A landscape with many valleys, sampled at points; each row gives a point and its height.
A ball rolls from a point to whichever of its 2 nearest points has the largest drop for the distance, and stops where none of them is lower. Distance is the straight distance between rows; heights are no part of it.
vom: [116 135 103 123  87  93 116 149 152  95 104 104 101 151 116 112 137 162
 146 103 182 132 107 105 138 164  74 127  67 148 157  57 116 152  75  92
  92 202 102 128 189 128 125 187 138  93 118  86 111 169  82 137 199]  height 60.4
bibo: [134 119  93 138 124 177 133  89 129  95  50 105 134 207 107  81 120  97
 151 189 101 103 144 124 110 170  68 106 139  75 137 163 119 132 155 113
 162 153 146 134 124 115 160 168 115 131 149 112 185 202 121  87  90]  height 37.4
kor: [ 89 115 131 164  89 128 116 138 145 126 158 115 143 126 101 115 143 153
 101 136 162 147  98 102 110 138 108 118 144 159 176 116 146 140 115 135
 146 135 151 147 178  97 102 141 110 131 134 166  72 132 114 108 121]  height 22.1
Ter: [ 66 147 148 144  46 171 131  83 169 127 155 134 131 206  97  78 131 105
 133 158 137 139 138  95  94 123 138 133 141 133 169 139 137 166 155  92
 127 130 147 156 207 108 112 170 118 101 134 137 102 159 122  92  98]  height 42.9
visel: [120 130  93 146 175 133 146 147 119 128  94 135 187  88  99 139  99 148
 110 112  82 104  90 113 169  75 107 109 169 156 110  88 156 121  53 114
 155 117 165 171 105  72 109  80  87 147 105 159 158 160 157 118 136]  height 84.0
vep: [175 150 127 114 124 152 140 103 149 104 169 153  79 121 107 123 132 152
 162 114 149 128 143 113 125 140 145 195 119 144 157 115 123 140 134 134
  93 145 114  96 135 154  70 119 159 138 122 149 111  57 121 213 146]  height 66.4
Tetu: [141 121 147 148 144 127 127 142 131 156 103 142 128 129 143 129 113 117
  86 141 102  71 117 133 137 138 121 128 143 146 114 142 129 127 103 132
 158 134 126 132  83 136 166 121 130 169 126 170 164 115 146 181 108]  height 15.3
zefa: [182 161 116 101 138 150 144  98 155 101 131 131 115 145  81 117 147 158
 150 149 150 124 127 115 145 124 120 200 139 136 170 125 164 112 161 159
 119 144 154 121  97 140  78 101 133 123 135 159 138  62 136 157 138]  height 68.7
nik: [120 147 155 102 133  49 126 159  84 127 128 140 121 110 153 140  99 139
 103  96 133 123  67 128 161 122 114 136  67 188  78  91 135 108  54 124
 108 127 103 128 158 128 135 189 159 108  70 106  97 152  96 164 183]  height 29.3
veker: [ 69 104 114 122  90 152 102 138 149 123 142 160 131 136  77 171 125  75
 121 121 172 130 171  70 105 114 158 109 188 121 145 129  89 148 128 101
  88  78 188 103 131 123  99 150  98 136 139 150  89  90 129 131 130]  height 57.4
gadi: [132 183 130 110  81 145 157 108 132 136 188 161 136 134 125 149 119 157
 165  95 125 111  97 117 176  78 148 177 123 104 133 139 133 131 154 159
  66 143 105 121  91 184 101  66 138  87 123 109 122  60 136 124 146]  height 4.1
nidi: [ 96 172 124 113  52 158 154 112 138 140 171 161 169 175 107 134  96 138
 152  98 117  84  84  91 167  54 139 142 152 108 124 136 135 150 123 105
  69 126 132 131  98 161 118  89 130 107 121 124 143  98 150 116 145]  height 14.9
viset: [134 130 153 125  99 128 141  97 121 129 145  95 121 105 202  84 145 151
 166 121 109 180 122 192 148 142 135 103  76  56 127 174 122 113 212 166
 160 155  70 136 127 140 176 103 132  80 136  78 131 125 110  74  74]  height 17.3
Kas: [160 105 126 164 207 117 109 130 161 136 107  86 117  95 182 118 157 146
 123 137  88 139 150 160 113 125 149  87 114 134 138 118 144 163 130 101
 158 124  88 126 114 112 104 101  94 171 153 161 148 156 148 126 103]  height 70.0
dup: [ 78 110 172 167 101  98 112 103 163 152 130  87 127 117 206 107 142 141
 108 106 120 126 103 179 171 154 115 101 124 109 134 143 134 141 145 122
 155 111  86 107 122 116 130 107  92 122 134 149 130 155  71 140  89]  height 52.8
Bol: [ 72 135 164 101  56 110 106 108  90 130 128 164 127 166 133 127  85  77
 132 114 150  97 134 138 145 129 129 165 124 114  74 173  77 116 134 134
  99 101 125  91  96 181 172 172 163 110 108  96 144 113  91 171 117]  height 53.6
rul: [143 180 165  78  83  99 130  99  91 114  94 155 154 197 129 122 101  71
 123 163 123  95 119 128 143  97 141 179 107 152  84 167 121  79 159 151
 119  92 144 144 111 137 143 146 172 121  90 131 175 142 115 125 135]  height 34.0
fozu: [179 140 158  86 162  84 161 139 105 145 146 110 128  70 162 120 143 184
 125 110 135 202  91 158 155 113 149 134  56 158 144 100 172 104 132 178
 140 157 105 151 182  92 110 104 129  91 122 114 102 138 129  58 176]  height 25.7
Lelu: [ 99 172 127 125  47 154 144  73 148 120 113 118 141 228  85  72 130 135
 131 170 141 120 127  88 120 105  90 147 117 112 168 147 156 122 176 114
 136 180 131 175 179 127 156 157 141  93 138 140 150 162 126  67 120]  height 37.8
Tuzok: [162 121 103 106 187 140 139 117 111  97 137 110 101 106 122 117 143 107
 165 123 119 189 162 162  79 138 139 140 125 113 126 110 129 109 142 106
 128  98 147 121 149 110  81 144 118 120 106  92 134 139 117 130 129]  height 61.2
tisof: [153  93 131 112 169  96 106 161  94 145  90 160 114 113  95 190  93  99
 124 129 136 103 148 147 114 166 109 156 168 124  75 143  90  96 106 146
 122 106 160  97  42 173 185 159 152 164 128  87 148  99  91 192 148]  height 49.1
numer: [206 159  89 119 191 140 139 129 121 141 108 127 127 142 132 118 110 174
 127 169  78  66 104 126 158 125 107 149  95 140 111 143 163 114 102 146
 136 190  95 151  73 162 158 106 158 156 122 152 187 130 178 164 132]  height 82.3
Pige: [102 109 152 102  87 154 111  81 126 116  94 149 140 196 126 120 104  76
 153 159 123  93 167 159 126 144 129 145 177  73 118 203  93 110 177 123
 112 101 146 106  80 164 135 139 136 131 133 122 168 121 103 117  66]  height 42.3
siv: [ 63 103 124 173  90 123 113 175 109 158 220 149 116  86 135 160 108 152
  91  89 155 133 108  90 118 136 118 115 126 129 154  98 103 177  80 133
  85 112  96 108 192 147 151 158 152 119 116  92  35  95 119 161 138]  height 53.0
takur: [ 98  90 153 121  89 107 119 140  96 144 110 163 144 135 118 181  77  94
 115 144 149  87 124 139 123 166 101 164 163 115  62 175  84  80 128 162
 113 108 152  98  58 174 207 176 168 140 129  90 126 104  87 179 107]  height 51.2
lupuf: [182 169 140 124 117 113 115 133 127 175 164 162 121 127  99 184 169 118
  88 122 119 110 171  93 136  71 223 134 132 162 111 151 125 113 189 140
 105 119 130 123  90 177 109  76 168 132 175 156 138  45 194 106 137]  height 37.9
Bidub: [175 127 102 116 146 148 127 110 159  83 103 109  98 151  99  90 130 137
 168 169 137 121 126 136 139 166  74 175 130 114 169 114 152 117 148 120
 125 161 150 111 107 136  95 107 114 140 131 145 153 117  98 177 130]  height 70.6
Genif: [130 172  75 111  92 166 134 102 128 108 112 129 134 215  62  78  96 132
 125 173 127  87 120  77 123  98 107 158 115 130 150 128 149 113 125 120
 124 172 157 170 157 133 149 164 150 128 122 141 150 164 168 118 140]  height 33.3
Sor: [191 100  90  90 178 129 169 157  93 121 115 107 119  73 115 178 153 157
 191 109 123 195 136 172 136 148 120 110 134  77 134 111 132 127 160 186
 127 171 148 134 127 140 158  86 140 101 149  33 143 144 152  36 148]  height 30.1
Mava: [107 109 141 141 105 172 122  93 146 105 111 109 115 185 137  79 136 112
 133 161 112 133 153 153  99 175 104 128 126  86 152 167 111 142 166 112
 166 163 104 135 152 131 171 169 127 128 151 117 149 173 110 112  70]  height 32.9
Gom: [116 139 119 140 154 110 141 150 137 146 128 136 172  90 131 150 128 145
 115 103  91 122 106 131 172  61 150  91 163 124 114 114 163 137 104 133
 138 120 128 168  90 104 113  41  95 137 140 153 150 138 166  84 139]  height 85.5
beze: [187 159 128 102 118 133 136 126 130 162 191 156 113 121 100 162 175 139
 117 131 159 162 173  91 119  98 216 167 118 170 150 129 137 112 192 165
 104 134 133 109 141 165  76  97 176 103 156 160  86  35 174 111 154]  height 41.9
dopa: [173 157 148 137 154 118 153 138 123 147 164  93 125  98 189  87 134 190
 110 130  87 169  86 167 144 127 144 129  49 131 138 118 156 131 110 154
 180 193  40 154 183 121 152 125 136 121 134 124 114 168 162  89 131]  height 14.7
Gusab: [157 164 138  83 161 114 148 118 109 132 134 115 135 115 157 116 130 146
 147 125 105 187  95 154 158  95 152 148  86 126 124 113 155  93 150 144
 142 112 120 149 157 108  89  95 119  93  89 128 131 136 128  82 149]  height 28.9
Dobas: [108  87 127 130 146 177 147  91 126  70 157 112 108  84 123 108 143 145
 197 102 138 197 162 169  97 156 112 149 150  58 159 123 132 118 130 109
 119  79 146  75 116 127  98 120 102 112 132  79  86  78 103 168 104]  height 56.4
miviv: [ 93 109 123 155 164 118 130 170  98 143 104 148 173  82 109 149  80 110
  78 106 108  97 101 124 151 102 111 124 178 181  77 110 122 106  53 115
 162  69 188 166 109  77 129 121  87 162  93 155 132 144 128 166 135]  height 82.5
bos: [180 168 105 122 157 114 124 134 141 157 155 159 114 135 143 154 143 137
 139  93  83 107 160 129 122 114 175 126  96 132 103 125 109 171 123 108
  77 146  58 110  83 198 144 108 159 144 158 120 162 101 178 153 162]  height 79.2
lemug: [151 160  90 135 143 150 136 103 126 140  87 127 137 183 153 108  85 135
 149 154  55  48 100 143 182 105 102 153 105 108 102 155 132 131 114 110
 126 159 103 134  75 140 172 110 144 147 110 139 202 161 153 172 122]  height 83.7
lor: [179 157 125 116 120 119 118 147 146 141 113 138 131 165  98 132 146 136
  78 152 141  96 133  89 121 121 147 136 111 178 134 140 152 113 150 156
 152 173 136 144 117 138 138 141 143 137 145 171 142 107 173 124 140]  height 43.3
num: [107 128 127 152 174 110 140 163  94 148 146 124 168  65 145 147 102 136
 101  94  79 161 101 131 126  89 156  70 119 137  93 107 134 149  75 120
 152  77 127 161 156  83 134 113 113 131 105 109  95 177 165  78 138]  height 22.3
kalo: [157 157 122 124 189 114 119 147 120 145 158 157 119 101 145 161 122 135
 153  79  86 108 118 128 140  94 182 153 109 143  88 114 106 167  89  98
  80  97  93  95  99 159  73  99 136 129 109 122 131  98 140 173 163]  height 77.0
kefis: [187 177  81 128 165 170 137 138 133 135 131 142 113 152 121 110 115 149
 128 135  75  78 154 101 121 119 159 123  90 134 106 131 130 167 104 104
 112 165  79 131 102 185 147 123 165 160 121 131 161 133 201 154 140]  height 80.8
Lozim: [135 129 165 136 136 111 128 115 134 130 149  73 130 106 225  88 154 170
 125 120  98 180 117 188 138 149 132  97  49 103 135 148 136 141 161 153
 172 161  52 144 169 124 156 115 118 122 136  99 130 175 134  76  86]  height 10.1
fino: [144 157 111 152 133 123 144 147 152 155 132 139 173 105  94 163 153 167
 103 105 109  93 127  77 163  70 152  80 151 153 138 135 151 156 124 137
 110 149 138 165 100 142 133  64 101 132 176 169 154  89 188  81 140]  height 87.0
puro: [ 92 107 104 142  93 187 152 139 134 104 134 130 146 147  59 143 104 138
 126 131 150 128 141  95  75 152 104 124 188 109 153 124 141 121 128 137
 134 150 179 127 125 141 132 145 111 143 157 109  91 120 126 106 118]  height 51.0
nozo: [106  90 158 161 128  84 112 133 133 152  30 102 125 137 183 126 132  94
  88 184 141  77 136 145 131 189 105  75 169 141 104 147 113 137 124 111
 177 118 130 123  91  85 186 163 106 171 139 161 178 183  93 136 107]  height 78.3
Ganob: [ 70 113 118 133  68 211 137  89 165  96 132 143 135 193  50 108 114  96
 144 152 152 124 164  86  81 121 136 132 195 100 158 153 127 150 148 106
 118 114 186 121 142 116 113 161 109 137 147 127 110 130 129  95  98]  height 47.7
kifi: [104 135 164 160  85 153 118  78 174 107 187 138  95 137 141  86 160 142
 140 127 143 140 127 121 143 138 129 162 124 131 186 143 127 166 138 116
 124 110  97 102 169  95  75 132 104 117 126 156  75  94  92 175 102]  height 59.7
tazav: [ 39  65 177 176  78 143 106  86 148 129 130  98 121 148 187  94 139 125
 135 122 130 125 107 199 147 171  93 100 162  65 144 159 120 158 148 115
 149 122  97 102 112 129 166 121  77 131 131 105 133 154  66 142  56]  height 49.5
rof: [168 124 113 145 203 121 107 130 152 127 106  93 123 123 136  94 154 129
  95 161 100 112 144 122 100 128 133  91 123 168 146 114 153 133 102 102
 186 136 122 141 140  81  94 122  95 163 110 209 142 177 171 128 113]  height 67.8
babo: [ 74 115 111 125 114 130 131 142 104 101  84 124 169 137 106 137 115  98
 131 114 135 139 106 124 121 120  67  69 162 108 100 106 125 118 102 114
 128 101 182 148 137  90 130 138 107 124 105  92 143 200 110  90 130]  height 22.8
keki: [182 131 102 135 196 117 104 160 134 144 123 119 123 102  96 127 161 124
  81 139  99 121 171  88 102 113 182  94 126 199 138  87 137 132  92  92
 165 124 158 140 151  93  79 124 105 147 122 192 124 123 200 137 156]  height 69.8
masul: [105 142 149 104 117 138 133 119 116 124 150 135 130 135 108 129  92 136
 147  95 125 117  81 144 157  99 117 179 130 112 121 138 143  96 110 144
 103  95 152 115 113 134  96 117 125 116  82  98 110  89  88 176 115]  height 29.2
Lefe: [121 131 106 123 128 120 131 129 103  96  71 113 159 166 122 134 108 122
 136 159 128 113  90 133 148 121  62 126 144 114 117 129 144  82 124 138
 150 121 175 156 117  90 144 121 122 130 102 132 168 191 104  96 110]  height 17.2
Labu: [ 91 100 138 120  72 151 127 116 105 119 174 110 132 124 167  95 139 132
 168 109 147 174 137 162 124 128 121 112 100  50 141 157 105 130 186 134
 136 131  88 114 138 166 181 135 127  83 136  48 111 135 119  90  89]  height 22.7
Vodum: [163 116 102 122 160 126 116 116 131 114  75 125 112 160 101 118 119 104
 115 176 148 109 165 121  93 176 110 112 135 139 128 127 120 117 132 130
 167 156 149 127 129 114 140 182 129 153 133 147 151 156 124 144 116]  height 44.0
sunu: [103 141 104 129 114 169 129 105 146 103 120  95 148 169 101  86 113  98
 118 150 116 139 102 118 101  83 114 117 132 132 135 126 154 115 120 109
 164 107 156 171 174  69  92 139 115 140 106 175 124 191 132  95  94]  height 17.5
Bekel: [120 128 119 162 126 124 135 147 134 151  77 128 138 131 168 117  95 110
  85 145  83  41 139 130 135 152 130  91 139 145  81 148  94 158  80  78
 134 147  96 114  73 139 215 130 128 175 121 163 196 158 155 185 122]  height 7.6
Tif: [213 109  93 109 224 119 121 124 119  95  87  87 101 102 100 125 167 126
 153 156 126 184 156 146  95 144 127 115 142 143 154  96 156 101 141 133
 160 122 167 121 139  90  60 112 103 141 145 140 154 146 142 110 131]  height 63.6
leger: [ 74  97 125 150 135  94 110 195  98 172 192 171 136  66 121 188 109 112
  75  87 153 125 128  81 112 122 161  93 132 153 103  96  85 161  61 115
  92  84 122 118 138 147 157 151 151 135 115 115  56  96 141 156 156]  height 55.8
kinof: [160 115 167 120 148 114 160 159 114 146 172  92 131  68 165 107 139 177
  81 139 131 192  87 153 120 157 124 129  76 167 145 133 174  95 121 185
 188 177  98 179 195  95 162 134 159 117 122 132  83 160 142  86 138]  height 20.5
vora: [ 73 150 172  83  59  85  91 103 113 128 124 155 138 171 144 133 121  76
 137 104 171 129 128 114 147 104 139 139 102 136  96 141  82 116 148 109
  69  74 124 117 146 144 114 155 151  81 105 118 123 129  70 121 146]  height 56.6
met: [153  81 117 124 184 138 141 114 109  77 146 100  77  51 160 104 148 149
 189 110 144 223 163 175  90 169 130 133 117 112 146  77 135 114 107 115
 133 102 155  89 172 103  85 130 105 104 116  82  79 101 108 180 124]  height 58.8
figem: [133 145  94  96  91 151 149 133 110 112 144 143 142 162  76 113 106 114
 108 142 150 130 136  70  97 104 134 157 117 162 122 116 151 101 119 136
 133 134 175 165 179 115 116 159 167 131 112 126 101 146 152 114 156]  height 28.8
lebu: [153  96  99 126 173  88 101 141 113 103  39 140 111 138  94 159 119  88
 131 159 163  94 148 130 119 198  83 128 152 132  80 121  90  89 110 134
 137 131 167 111  79 125 148 178 141 159 123 111 151 136  91 180 142]  height 46.8
Dure: [137 133 108 178 130 106 118 146 143 158  54  99 138 141 168 126 137 132
 105 156 103  56 154 110 143 159 140  50 116 156 112 127 101 187 117  59
 124 165  70 130  80 133 193 120 109 161 154 166 211 176 173 122 138]  height 15.5
Refam: [160 119 116 155 182 144 115 139 144 114 142 125 105  92 121 117 160 151
 140 114 116 134 147 142 112 120 135 121 136 129 151 102 137 151  98 117
 120 125 114 118 115 114  85  93 101 155 140 141 110 112 142 163 118]  height 72.2
nek: [ 88  95 104 142 105 158 118 144 168  93 137 141 139 140  60 161 141 129
 147 132 171 143 146  90 109 149 103 107 198 116 175  96 124 151 138  97
  94 121 196 112 136 115  85 130  75 128 161 143  91 101 102 105 137]  height 54.1
Zale: [ 85 140 118 123  94 154 131 116 126 103 129 122 138 166  90  82 109 101
  98 167 174 157 128  91  71 115 125 130 117 150 139 121 148 110 138 113
 173 115 177 174 232  70 107 196 145 113 109 147  89 191 135  81 146]  height 23.9
kepan: [ 85 109 152 146 108 137 117 114 155 133 173 116 139 123 139 134 159 113
 132 126 159 183 149 117  97 137 139 118 158 111 170 135 130 134 172 138
 133 101 129 116 155 115 105 118 106 119 158 149  79 102 104  83 102]  height 13.9
sizub: [172 155 125 118 117 155 119 114 168 122  87 128  97 198  70 110 155 118
 109 185 136  74 178  70 119 136 134 144 143 146 151 155 130 125 183 142
 149 167 138 143 102 140 138 163 134 139 153 182 168 107 169 153 102]  height 46.6
Pum: [118 122 110 124 100 130 119 139 146  94 134 134  82 121 124  98 120 137
 144 103 187 150 117 121 113 167  99 162  71 152 144  72 122 153  69 111
 113 163 132 115 213 111  99 203 159  99  94 106  71 127  74 197 184]  height 58.1
dipo: [ 80 103 156 135  87 147 131 119 113 118 136 112 128 147 160  95 131 106
 123 121 144 151 129 152 105 165 102 138 100 104 122 151 107 123 135 126
 141 123  99 115 162 135 167 183 135 119 130  85 108 147  98 135  96]  height 27.9
Farop: [125  89  72 119 147 157 162 164  99 112 125 117 149  93  82 188 116 144
 156  87 133 190 149 141 101 135 117 104 172  66 130 114 138 124 134 163
 126 146 168 134 126 138 176 127 140 128 165  40 108 152 155  41 138]  height 31.5
mer: [ 93 114 107 154 111 144 127 161 116 126 180 149  92  91 116 139 109 134
 115  93 162 131 107 110  98 156  98 140 112 165 141  86 103 169  52 133
 102 126 116 105 191 123  97 184 160 134  79 100  40 103 110 198 167]  height 55.7
gamo: [102 136 184 134 105 103 103  84 149 133 167 103 108 110 192  92 159 150
 144 115 142 160 104 161 162 131 138 147 109 119 142 133 131 136 162 121
 117 105  91 100 152 117  84 117  92  92 122 150 104 101  70 152  97]  height 56.2
somi: [130 131 130 153 109 142 124 110 165 120 179 156  79 123 129 127 147 141
 163 102 137 121 134  99 131 127 136 146 121 147 181 108 101 183 106  93
  71 122  96  85 171 127  56 138 133 110 124 146  75  59 108 198 151]  height 63.4
voda: [106 157 152  92  75 117 126  81 110 121  65 150 153 220 138 123 103  56
 156 162 135  79 125 133 167 113 108 167 150  93  93 180  96  91 162 132
 109  88 141 122  71 147 162 132 162 102 121 102 193 144  81 122 100]  height 38.3
Posos: [ 48  68 139 151 102 198 132 105 130  92 193 134 117 110 110 119 111 123
 147 111 140 157 132 137  88 150 109 154 173  69 159 137 107 138 130 123
 116  84 139  74 127 136 125 147 113 133 133  95  81  81 103 173  74]  height 53.7
gofe: [156 118 103 140 122 167 115 133 140 128  62 124 115 184  76 125 136 114
  80 188 126  76 175  71  88 188 131  84 150 157 127 144 110 133 141 123
 169 177 138 136 115 138 190 208 117 176 150 178 155 132 183 139 112]  height 47.0
mavud: [ 23  63 165 167  83 192 111 103 146 125 165 122 141 123 125 128 115 127
 121 150 135 145 136 132 103 154 127 133 200  68 166 169 118 126 151 144
 156  84 133  93 119 118 152 126  94 138 167 150  85 101 101 133  39]  height 50.5
firav: [ 97  59 117 157 156  96 125 176 112 136  61 134 166  87 124 169 109 106
 103 111 119  88 128 143 153 150  81  77 199 130  97 104 115 114  80 111
 139 101 166 137  88  86 148 125  75 155 128 133 150 158 104 135 125]  height 81.0
ludo: [ 91 144 132 106 102  58  90 145 106 113  98 140 134 152 151 159 143  80
 146  97 179 147 149 125 129 115 134  92 109 134  88  96  80 140 130  81
  60  83 124 117 137 138 128 146 132  96 125  86 138 163  83  83 159]  height 59.3
Tubuv: [ 78 115  96 164 111 121 111 166 128 138 153 177 127 122 110 164 113  86
 103 110 148 107 163  64  96 109 169  89 142 151 123 120  73 171  84  85
  98  86 139 122 172 118 123 155 136 156 114 152  89 111 135 150 137]  height 58.9
nabos: [140 122 140 105 129 130 129 109 124  86 133 117  86  98 124  94 122 138
 167 119 144 155 107 168 139 143  88 186 106 131 130 117 139  93 103 135
 127 121 144 103 144 107  74 138 102 116  81 106 107  91  72 211 139]  height 34.5
dogom: [102 121 120 138 131 118 152 162 115 144 195 120 141  71 152 158 124 169
 122  80 103 181  91 125 133 103 157 100 101 130 128 104 131 160 102 144
 109 115 105 134 173 127 133 113 136 113 120  92  68 149 144  81 156]  height 28.6
fuzof: [148 190 142  78 127  86 126 105 116 114  95 142 140 179 143 119 107  99
 153 156 121 116 108  99 174  55 146 168 107 140  89 129 137  80 168 122
 116  96 149 155 115 107  69 113 124 104  90 153 167 133 106  90 157]  height 28.4
Dobig: [180 155 130  77 119 146 154 107 114 139 187 141 113 100 116 145 132 158
 186  98 123 176 127 167 156 103 145 179 109  89 137 130 148 122 182 163
  72 141 128 124  93 185  96  53 158  82 141  94 135  55 132 109 146]  height 13.5
netot: [ 77 111 112 160 113 148 153 140 114 132 191 121 145  87 131 121 115 158
 111  95 137 185  81 116 122 106 111 127 124 129 165 110 144 136  80 133
 139 105 136 145 194  88 106 144 125 121 104 109  55 138 119 112 131]  height 28.1
kibaz: [146 102 145 108 150 124 137 121  94 101 150 105 103  77 156  90 130 154
 150 116 128 178 104 197 137 179  87 158  84 113 120 122 134  87 123 153
 157 135 134 120 153 112 133 137 129  96  86  87 115 130  83 165 133]  height 38.1
Ramug: [157 131 130 138 204 118 115 121 151 127 155 137  81  74 156 139 160 134
 174  90 100 152 157 139 129 100 161 126 115 134 140  82 118 166 116  94
  86  94  96  87 127 121  28  93  85 132 104 127 116 100 130 179 149]  height 74.5
lafo: [135 179 148  93 139  97 144 120  95 135 117 129 160 150 144 144 127 106
 111 131 109 131 102 124 136  71 160 122 125 143  88 138 148  80 152 134
 138  87 150 171 126  98 100 111 139 122  98 140 141 165 155  62 144]  height 22.2
leg: [150 106  59 128 173 174 111 115 116  87  43 115 121 193  81 105 103  73
 158 181 127  99 180 105  77 178  97  85 158  92 106 123 104 116 112  92
 143 134 163 118 108 119 147 201 115 159 137 119 179 182 147 120 117]  height 40.9
nupan: [157 104 121 127 204 121 114 130 140  91 104  83 105  99 127  98 160 127
 115 145 141 163 142 141  93 162 115 130 112 161 158 107 150  97 106 119
 180 126 139 143 170  79  87 148 109 153 122 169 117 155 120 149 111]  height 65.6
gemiv: [137 184 168 126 108 105 142 124 126 173 145 156 155 135 150 137 116 151
  94 133 101  60  90 116 177  85 151 173 107 160 104 174 143 112 139 154
 120 159  95 143  75 158 149  80 161 133 135 170 147  84 147 151 136]  height 24.3
Puz: [208 147 131  94 178 123 155 117 106 131 155 127 100  80 137 158 160 155
 181 105 101 189 152 187 132 130 153 145 121  86 143 134 156 133 183 166
 111 159 115 126 103 179 130  50 139 108 165  74 163  87 153 105 139]  height 20.4
Lafiz: [174 138 159 136 197  80 135 135 131 174 112 110 131  74 207 140 145 170
 130 124  70 118  88 203 187 124 149 124  91 128  96 145 168 126 111 154
 164 162  59 149  89 126 135  55 140 128 140 136 168 138 140 145 127]  height 74.0
perog: [ 97  81  93 103 138 147 138 151  90  91 102 125 149 125  77 167 104 101
 155 125 139 159 143 142  90 148  91 104 168  81 103 121 112  90 141 140
 134 107 193 133 116 122 153 150 129 131 127  49 128 156 107  91 123]  height 27.6
vap: [135 144 156 114 122  86 138 155 103 142 147 130 120 103 160 115 117 133
  80 130 143 148  88 131 118 149 135 150  57 188  98 124 124 106  94 147
 158 143  95 144 180 128 160 198 188 121 103 117  95 148 133 123 168]  height 33.2
gerim: [101 127 124 132 128 121 116 105 126 117  66  94 150 159 156  84 104  92
 117 162 106 108 105 129 130 107 101 107 136 132 107 125 132 102 115  91
 186  95 153 142 156  49 121 138  97 138  79 160 157 215 109 122 100]  height 9.6
rera: [149 151 156 115 112  86 101 139 151 150 129 136 135 142 126 171 174 129
 116 126 160 110 153  92 156  90 185 109 136 153 127 138 126 118 179 142
 103 132 126 125  91 163 105  82 119 121 162 180 149  78 142 106 140]  height 33.4
nonib: [178 150 145 153 155 117 125 136 163 170 132 141 132  98 148 140 139 153
  95 126  88  69 113 154 157  98 161 129 125 153 119 169 154 134 128 152
 152 161  92 153  57 154 132  67 134 156 166 174 172  88 174 163 115]  height 23.0
Lones: [150 116  97 167 156 121 113 172 150 164 103 128 135  91  84 135 165 110
  66 125 127 101 187  64 120 113 178  60 170 173 151  97 113 145 117  97
 152 130 170 132 144 108 121 138  79 170 162 192 125  89 193 136 144]  height 71.7
verin: [ 73  88 156 147  84 149 116  95 147 142  93 124 138 171 170 117 120  98
 145 136 121  93 138 169 138 154 118  98 168  60 125 183 103 150 167 120
 114 114 114  91  82 159 182 119 100 133 155 115 163 145  96 117  65]  height 46.1
Duza: [ 85  83 132 178 120 101 111 145 136 145  38  97 161 137 148 114 113 110
 116 149 133  86 103 131 147 162  57  72 188 115 130 112 122 131  96 104
 156 114 153 133  89  78 170 124  64 152 127 157 162 191  82 120 107]  height 79.6
sesu: [ 85 127 126 109 105 146 134 135 125 134 153 158 154 149 104 148  95 114
 151  87 121 106 101 125 156  94 123 129 173  91 105 137 124 120 109 121
  90  98 159 121  75 143 117  88 116 125 117 110 144 101 112 120 111]  height 23.1
bava: [191 126 119 140 241 112 112 136 132 145 103 118 111  65 157 134 140 149
 126 120  64 132 109 193 143 115 136 119 128 141 110 119 161 135  89 134
 170 129 103 125  77 117 103  67 106 149 131 144 166 145 143 161 127]  height 72.1
Gaf: [152 158 166  86 120  55 133 150  83 140 117 160 128 123 124 171 103 126
 117 103 157 112  75 131 172 104 119 170  88 179  82 111 123  71 100 164
  98 114 134 137 115 154 134 125 162  90  76 104 133 108  84 150 187]  height 24.4
funod: [136 140 119 121 115 140 133 135 116 154 207 161 127 115 112 164 127 119
 131 101 141 137 145 112 106 101 178 165 128 139 132 128 114 142 146 144
  86 101 128 121 131 164  96 108 173 123 125 124  87  54 157 136 141]  height 45.9
fofe: [170 151 117 113 105 118 138 141 146 132 137 130 105 167 118 109 141 151
 111 134 158 112 139  92 125 148 112 145  84 161 146 115 134 139 138 134
 115 198 107 117 145 165 151 165 166 133 141 124 119 114 152 145 176]  height 40.1
zimap: [140 183 151 104 102  89 135 133 124 146 111 162 151 170 130 151 107 141
 130 124 126  60  97 109 185  91 117 165 108 147  93 128 125 113 119 138
  82 138 121 132  85 175 148 102 155 111 100 137 159 111 122 146 164]  height 17.7
gokib: [118 117 123 155 115 121  99 133 164 125 168 142 117 105 125 158 180 127
 136 105 185 152 159  92 102 124 165 112 139 123 170  95 113 174 150 123
  74 113 121  95 138 141  88 109 107 126 164 150  75  82 124 108 134]  height 22.0
Novuk: [ 91 107 113 150  91 157 135 148 126 133 218 139 118  91 107 164 125 159
 146  76 156 158 139 112 117 130 132 151 122 108 165 110 111 173 114 136
  75 125 111  91 153 169 124 116 158 110 149  81  69  66 129 156 144]  height 49.8
Gome: [138 130 111 113  94 154 154 151 114 130 161 118 111 121 134  93 117 156
 125 131 157 152 132 123  91 154 113 171  63 159 141 121 137 128 114 155
 135 182 110 150 196 129 155 190 189 110 130 107  82 138 144 121 173]  height 36.7
vub: [ 74  89 182 129  91 181 107  85 171 128 129 153 121 164 121 135 112  93
 136 160 136 116 174 153 105 143 152 142 205  74 160 185 111 134 167 142
 121  95 138  79  84 140 138 129  98 141 170 177 132  89 111 116  43]  height 46.7
Fus: [198 129 114  84 185 133 172 139  83 136 151 111 101  41 135 144 157 156
 178 101  79 224 138 185 116 130 168 130 102  84 138 137 168 137 169 190
 150 161  98 147 142 148 154  72 147 107 153  60 139 131 176  48 149]  height 25.8
kod: [122 131 152 152 116  71 113 137 130 155  45  99 144 129 196 127 154 120
  99 175 131  85 117 146 146 168  88  78 132 144 118 140 120 134 171 127
 158 144 100 145  91 110 188 118 135 140 155 144 184 197 112  85 122]  height 77.1
Natik: [169 144 135 122 125  98  99 144 188 116 149 129 104 124 116 166 193 142
 117 119 180 140 173  92 133 125 156 116 126 156 172  92 136 150 177 126
  80 163 127 110 123 172  81 101 127 109 180 162 123  72 142  96 168]  height 28.3
Zug: [120 126 128 114 157 136 146 127  85 138 136 123 158 115 128 120 105  94
 109 119  99 155 130 130  84 117 155 114 132 141  92 143 136  96 121 131
 163  83 145 159 149  93 138 142 132 148 103 115 123 178 147  84 113]  height 15.1
doku: [162 118 167 149 169  67 130 142 131 184  79 102 135  99 201 142 143 153
  82 151 103  84  87 173 175 151 107  98 105 151 100 159 140 124 139 142
 169 155  64 153  89 124 193  88 149 146 161 126 166 162 130 131 121]  height 75.6

Where does a ball stop that starts at each point below?
Novuk -> kepan
sizub -> zimap
nek -> gerim

Call two points neighbours if one is among the 2 nearest of the other. Go from one point of each pair to the other, from neighbour to neighbour, staying as low as possible. Name the highest point that can't be avoided.
zimap and Zug -> gofe
gerim and gadi -> Farop
Bekel and zimap -> gemiv
Lozim and kepan -> Gusab
kepan and Zug -> dogom
